Points, in no order, along strands that fork and pass close to each other.
Two points are linked if the straight distance between their rows is under 82.8. Some points are linked to none.
lasoz: [ 23 -27 -31  28  -9  43  17 -10 -37   6  19 -26  -2  -6  19  14  13  20
 -29  37   7  27 -12  17]
Fedas: [ 20  -1  23   0 -19  25  30 -18  34 -22 -39  -1  39 -33   9 -15   5 -11
 -17 -10 -12 -30  24   6]
Supeg: [-16 -18 -10  -8  16  -1  -2  23  41   6  -1  11 -26  32 -15  -9   5  -3
   7  -7 -12 -14 -15  17]
nazef: [  9 -13   5  25  30   9  25  13  -9   9 -10  -6   6  22  35   4  10  -2
   9  24  11  20  34  17]
Gugu: [ -4   4  26 -25   2 -12  -5  34  14 -29  -4 -33  -4  29 -47  -4  19 -44
  -5  -3  -3  -1 -33  -1]
litok: [ -3 -35 -16  28  30   9  -3  51  -7  -7  11 -26 -26  18 -12  11 -12 -37
  -1  20  16  23 -18  -3]
dosat: [ -9  32 -14  -5 -20   0   8 -45  -7  10  22  -1 -17  30  25   7   6  24
   8 -19   4   7  31  15]
Kome: [ 15  16  25 -17  -1 -19 -43   1   8  22  -2 -65 -49  32 -73  13  -6   1
  20 -30  12  12  -3  -1]
lofi: [  2 -35 -20  23  19  26  21  46 -10 -12   9 -13  21  -2   6  -3  -3 -24
  -3  43   4  17 -27  10]
Muz: [ 19 -27 -26  21 -14  45 -15  16   3  16 -13 -31  -2 -26   0  10 -21 -33
 -16  -5  -2   4 -10   1]
Kem: [ -1 -17   4 -20 -23  -3 -11   7  23 -24   4 -27  10  15 -43 -14  11 -31
  -7  17 -19 -20 -39 -12]
dufi: [ 16  39  36 -42  -9   6  25 -26  29 -13 -11   4  28 -11   5   1  19   9
  11 -33  -7  -9  11  17]
zuk: [-10 -26  10  -9  23 -22  11  17 -34 -21  -2  38  24 -21  -1  -6 -16  26
 -34  12   7  -4 -18 -14]
kebo: [ 11   2 -13  17   8  25  18   5 -65  -1  17 -10   8 -23  24  16   8  12
 -14  36  17  34 -15  13]
fub: [-12  44  10 -44   4 -16 -17   4  34  19 -30   5 -22  -4 -33  -3 -19  15
  28 -43 -10 -22 -11  10]
vagan: [-18  21 -23  -2  -9  -3  15 -25 -27  -9  -7  18  -5   7  35   1 -14  26
 -24  -4  11   3  30  12]
bok: [  6  10  33 -31  -7 -34 -12 -11 -13  -6   3  23  24 -20  -7  -7  -4  13
   0  -8  -5  -2 -12 -35]
Gib: [  5  12  18  -9  26  -9  18  26 -28  -7 -20 -18   3  27  17  10 -12   0
   0   4  26  39  21   2]
Mil: [ 24   7   7 -16 -23   7 -43 -17  37  34  -9 -53 -33  20 -61   1   7   7
  20 -21 -19  -4 -12  13]
Dem: [ -6  19  18 -30 -11 -22  -2  -7  13 -17 -54 -14   2  11 -15 -11 -31  -1
 -12 -25  11 -24  29  -9]
direr: [ -6 -12 -33   5  -8  14  -9  11 -22  -1  -5  -4  -3 -31   9   2 -36  -9
 -18  12   0  -8 -24 -12]
nes: [ 16  -9  24  -8   9   2 -15 -12  -6  27  11 -15 -16   6 -14  11   0   5
  13 -17   2   4   5  -7]
gikem: [-24  16 -13 -14  15  -9  -8  24 -27  12   1 -15 -41  25  -5  19 -35   0
  -3 -33  27  27   2   0]
funad: [ 23 -47 -28  34   2  52   6   9 -11  17  -5 -16   4 -21  21  10  -4   0
 -23  13   3  19  -1  22]
fofif: [-10  21  28 -14  17 -48 -23  34 -17 -19 -10 -36 -28  47 -37   8 -14 -18
  -2 -23  38  36   6 -21]
kati: [ 18   5  48 -19   8 -24 -13 -19 -16  27  15 -29 -19  38 -36  13   2  24
  22 -25  15  29  18 -21]
Faz: [  0 -13  10 -22  -8 -36   2 -22 -20 -27   3  41  44 -26   1 -14 -12  38
 -30  15  -4 -15 -12 -31]
rifa: [  5  14   8 -19  16  10 -31   8  32  51  -7  -8 -33 -15 -31  16 -10   7
  35 -54  -9 -12 -13  18]
bizi: [ -1 -15  -1   6  32  12 -27  28  42  40 -25  -8 -42   4 -31  12 -14  -7
  24 -51   4 -12   5  22]
Ruga: [-24  26 -11 -20 -16  -9  10 -12  -8 -13 -32  -9 -12  26   8  -2 -29  -1
 -19 -28  14  -8  30   7]
vul: [ -2   4 -12  -5   8 -14  15   4  -5  -4  40  19  18   9  22  -2   8  31
  28  53 -10  31 -29 -10]
vepad: [ 24  -4   6  16 -15  25  25 -25  11 -14 -17  -8  41 -20  32 -10  13 -12
  -6  18  -4  -8  33   7]
Lefos: [-20  24  21  -5  41  -4  21  31  11  16 -17  39   0  -8  15  10   2  -3
  21 -43   4  -4  17  18]
Pife: [-15   0  -4  24  25  -9  11   1 -41  18  36  30 -21  11  31  14  14  22
   5  13  11  27  11   4]
gog: [-11 -13   4 -10  15 -11   3  13 -63 -18   4  18  -1 -10   1   8 -11  12
 -45  -6  19  15 -15  -3]
Bil: [-11   4   5  22  10  20   0  18  24   4 -38 -15 -16  10  -8   1   3 -46
  -2 -40   6 -21  42  20]
Defuz: [  9 -19 -18  24  16  39  30  18  -3  -7  15  16  33 -40  27  -1  14  -3
   3  39  -8   5 -20  22]
bik: [-26  29  -7   0   4 -45  19   8 -37 -17  -4  43  21  11  40 -16   4  36
   0  31   7  38  16  -7]
lok: [-22  48  -8 -24 -19 -17   5  -6 -20  -8  26  19   2  -6  20   6   4  -3
  16   3  -8  14 -23 -13]
dukap: [-25   2 -20 -13  -1 -14 -11  15 -32  -7   2   6 -17   4   0   4 -32  -2
 -19  -3   8   2 -22 -18]
Suru: [ -8  24  13  18 -16   4 -15 -13  46  15 -39 -10 -14   6 -15 -13  19 -35
  22 -25 -16 -40  43  17]
samum: [ -1   1  14  16  34   7  15  -2  14  17   2  48   7 -30  35   8  13  11
  21 -19  -2 -12  23  15]
kove: [ -7  -1  14 -23 -16 -17  10   4   2 -41 -43 -10  31  -1 -21 -19 -28 -15
 -32  10   5 -25   2 -25]
pudu: [-15 -10 -42  31 -32  -4   1 -27 -28 -30   6   2  28  -6  23 -18  -2  -1
 -31  58  -1 -23   7 -13]
beza: [ -1 -19 -59  42 -28  23  -7 -27  -8   6   7  12   8 -24  36  -9 -11   7
 -19  35 -10 -15  11   4]
pozo: [  2   8 -31 -17 -30   4   8 -30 -45 -20  23  -3  23 -11  17   5  -3  39
 -30  34   8  11 -32  -7]
dedeb: [-10  31  23 -41   2 -30  -9  -9  19   9 -15  25   3  -8  -9  -6 -14  22
  20 -32  -7 -11  -1 -14]
vesef: [  1  -4 -10  13 -27  18  19 -17 -22 -31 -11 -11  34 -12  21  -7   5 -16
 -33  28   1 -14  12  -2]
bapit: [  4  -9  12 -16 -25  -2 -18 -11  41  -2  15  -3   0   7 -40 -17  37 -17
   6   3 -35 -32 -36   5]
Gifa: [ -1 -45 -12  15 -36   6  -4 -25  23 -28  -1   7  28  -5 -15 -24  15 -14
 -42   9 -20 -47  -4 -11]
migof: [-21  54  -4 -19 -16  -6   4 -16 -11  15  37  -2 -24  34   6  10  14   5
  24 -20  -3  20   0   6]
niku: [-10 -28   2   7  41 -20   4  28  25  11   6  18 -16  39   2  -7   0   7
  23  18  -3   5   1  -2]
befed: [ 17 -12  29   0  -2 -14 -25 -15 -16  10   5 -61 -37  48 -46  10  -3  -7
  -5 -21  26  18  21 -24]
seri: [  6 -14  17   2  38 -33 -18  26  20  23  -1  -9 -16  30 -13   4 -15   6
  43  21   6  20   1 -30]
Rugi: [ -7   5  15 -13  10 -19   8  40 -18 -38 -44  -7  31 -21 -14  -8 -48 -22
 -20  13  20   2  -5 -30]
zogig: [ -5  22  -1 -10   8 -14   4  18   2   8  18   2   5   5  12   2  -2  -2
  43  34 -10  20 -31 -20]
Tuf: [  1  20 -26  -2  10  22  24  -9 -30  -4  12  37   8 -47  44  14  -1  34
  -7   7  10  12  -7  28]
miz: [ 39 -13  23   5   4  18  18 -14   8   1 -14 -31  22  13  18   3  11  -5
   5   4   2  13  33  11]
Giko: [  2   5 -34 -10  -8  -2  23 -15 -28 -24  32  12  32  -6  23  -4   1  53
  -3  64   0  28 -41   1]
Zek: [  5  16 -12   1 -20  35   9 -15  32   4  17   5   3 -12  19   5  28 -16
  16 -17 -21  -9  -9  25]
lusop: [  9  11 -22  20 -51  30   1 -39  41 -12  12  -2   6  -6  14 -11  37 -29
  -1  -7 -27 -22   9  19]
kul: [ 21   0  19 -27 -27  18  10 -39  43  -7 -29  -2  19 -18 -16 -11   8  12
 -15 -40 -12 -33  16  15]
Kepa: [ 14 -26   4  14  30 -22   1  15 -46  16  20  13   7  -5  12   4 -15  41
   8  51  15  41  -9 -24]
bod: [  8  -9   8  -4   3  23  -8 -26 -20  31  29   8 -16 -20   1  19   0  19
  -9 -51   6  -3   9  15]
deve: [  4  12  23 -15  15 -17 -29  33  -3 -26  -8 -53 -30  17 -53  12  -8 -48
  -9 -26  25  10 -15 -11]
Zifa: [ 14   3  30   4   6   5 -25   2   9  35  24 -22 -28   6 -34  14  28 -19
  36 -16 -12   2 -10  -4]
Zud: [-11  -6  -4  12  23  -4  -8  32 -18   8  20 -31 -54  41 -21  21 -11 -17
   4 -13  25  33  -4  -6]
zezi: [-17  24  11 -15  34 -16  14  38   0  -1 -33  11   0   7  12   5 -22  -4
  14 -20  17  13  14   1]
puro: [ 22 -51   1   9  16 -13  -8  -7 -10   9  12   1  13   5   2  -4 -14  37
  -4  37   5   7  -1 -21]
zuv: [-21  21  32 -11   3 -31  -1   0 -44  -1  15   6 -11  32  -6   6  12  -7
 -13 -30  16  18  18  -9]
fulus: [ 15 -45 -17  23   8  30 -28  34  60  31 -33 -18 -22   2 -32  -5  -8 -18
   0 -29 -10  -3  -6  20]
Ril: [ -2  -8 -36  37  -6  22  22 -12   5 -12 -15  39  16 -50  43  -9  -9  12
 -19  17  -3 -24  24  20]
Vore: [ 10 -54  -3  26 -10  17 -38   5  32  19 -14 -14 -26   7 -37 -11   3 -22
 -20 -31 -10 -21  10   6]
nuz: [-24  -5 -21  15  -2  15  27  16  19 -18 -24  26   6 -14  21 -13  -8 -19
 -17   5  -7 -30   9  15]
gubi: [ -8 -26 -26   3  -5  12   2   0  23   5  36   9 -14  19  -2  -2  14   7
   8  19 -21   0 -35   7]
feg: [ -9  28 -12 -27  -8 -26  34 -14   0 -31   2  41  32   3  38 -10   1  49
  -2  24   1  19  -4   8]
Ladu: [ -7  29 -19 -18 -13  23  28 -10  -1 -13  -5  34  12 -56  32   8 -21  20
 -13 -19  -4 -13 -11  18]
gugep: [  4 -10  16  23  35 -16  -8  18 -39  25  22  16  -3 -12  18  15  -6   6
  21  22   8  24   0 -25]
Dorot: [ 14   0  -6  -7 -27  40  -7 -38   7  18  24 -10 -10 -14   1  12  20  -3
  -7 -43 -13  -5  -3  22]
bag: [  4  -9  20  17  35   0  12 -13 -19  19  23  43  -3  -6  32  11  22  28
   4 -16  12   9  34  17]
bip: [ -9  12  15   1  -4   6 -24  18  23  10  13  -6 -20  -4 -39  -1  39 -47
  23  -9 -27 -25 -33   6]
Sudo: [  8 -13  -5  14  23 -11 -36  32  28  26 -11 -38 -34  18 -23   6 -32 -14
  38  13   5  11  -4 -27]
zuso: [ -9  42   1   1 -15 -18  -3 -26  16   3  -8  10   2  -5  25  -4  -2 -11
  29  -1  -7 -18  33 -14]
zaren: [  1  -8 -24 -17 -33   5  17 -32  -7 -41  30  17  35 -13   7  -7  17  28
 -35  26 -11 -17 -33   0]
duv: [ 27 -37  30   9  24   2   8   1  19   1   4  25  39 -29   8 -10  17   2
  11  14 -11 -19   5  -9]
sis: [-23  -6  -3  25  15   1   9  26  -2  -8 -19   9 -12  12   8  -2   0 -43
  -9  -5   8 -17  29   7]
rul: [ 25 -56  16  12  12   3 -11   1  20   9  11  -5  21  -3 -17  -9   7  -3
   1  22  -9  -7  -8 -15]
vakin: [ -1 -34 -24  14 -25   9  11 -27  20 -31  19  32  37 -23  10 -20  19  12
 -26  24 -19 -36 -11   2]
zad: [-16  34  27   0   4 -46 -28  10  -5   7  -2 -26 -34  48 -30   1   4 -28
  27  -5   7   9  14 -24]
setif: [  9  27  17 -28 -15 -16  34 -24  17 -34  -7  24  40  -3  23 -12  10  22
   3  11  -6  -4   5  -3]
feno: [-23  70   0 -16 -24 -22   2 -22 -10  -9   5  31   6 -22  26   1  -2  -3
  20 -25  -4  -5  13 -13]
Pag: [  8 -53 -16  30 -33  29 -28 -15  16  11   8  -6  -4  -8 -19 -12  17 -24
 -33 -10 -22 -23 -12  -5]
nefas: [ -1  36   3  11 -39  -2 -14 -32  45   1 -12  -4   1 -12  -3 -16  25 -34
  28   0 -28 -43  20  -1]
Zakup: [ -6  18 -16  13  22   6  20   8 -68  -4   6  29  13 -36  34   4   8  42
 -12  38  19  36 -17  20]
Zogo: [ 13 -10 -12  11 -22  -1 -44   5  36  29  -6 -53 -38  26 -44  -4  -5 -18
  27  11 -13  -2 -14 -11]

A fork is a point with three links. Follow the links from the first point to the second and name the forks in between, in order.
dedeb / funad => dukap
nefas / zuk => lok
niku / dufi => nes > nefas > vepad
Gib / pozo => vepad > nefas > lok
bag / Zek => vepad > nefas
dosat / nazef => lok > nefas > vepad
setif / Kem => vepad > nefas > nes
dukap / sis => lok > nefas

A fork is a point with three links, a tip a point with one. Leave the first point through the second and follow the links. Name the first fork or tip that comes.
kati / befed => gubi
gubi / Supeg => nes
miz / nazef => duv
Ladu / Tuf => dukap
Vore / Pag => lok
duv / rul => vepad
vepad / vesef => nefas

Follow the links from the first point to the second, and from the first to the third. Name the last point that the two ways share.
dufi / Gifa / bip => nefas
vepad / Ruga / bizi => lok
gugep / Ruga / kul => vepad
Mil / Rugi / rifa => lok
beza / Giko / bip => nefas
Defuz / kebo / vul => dukap
befed / Lefos / dufi => vepad
litok / zogig / Ladu => dukap
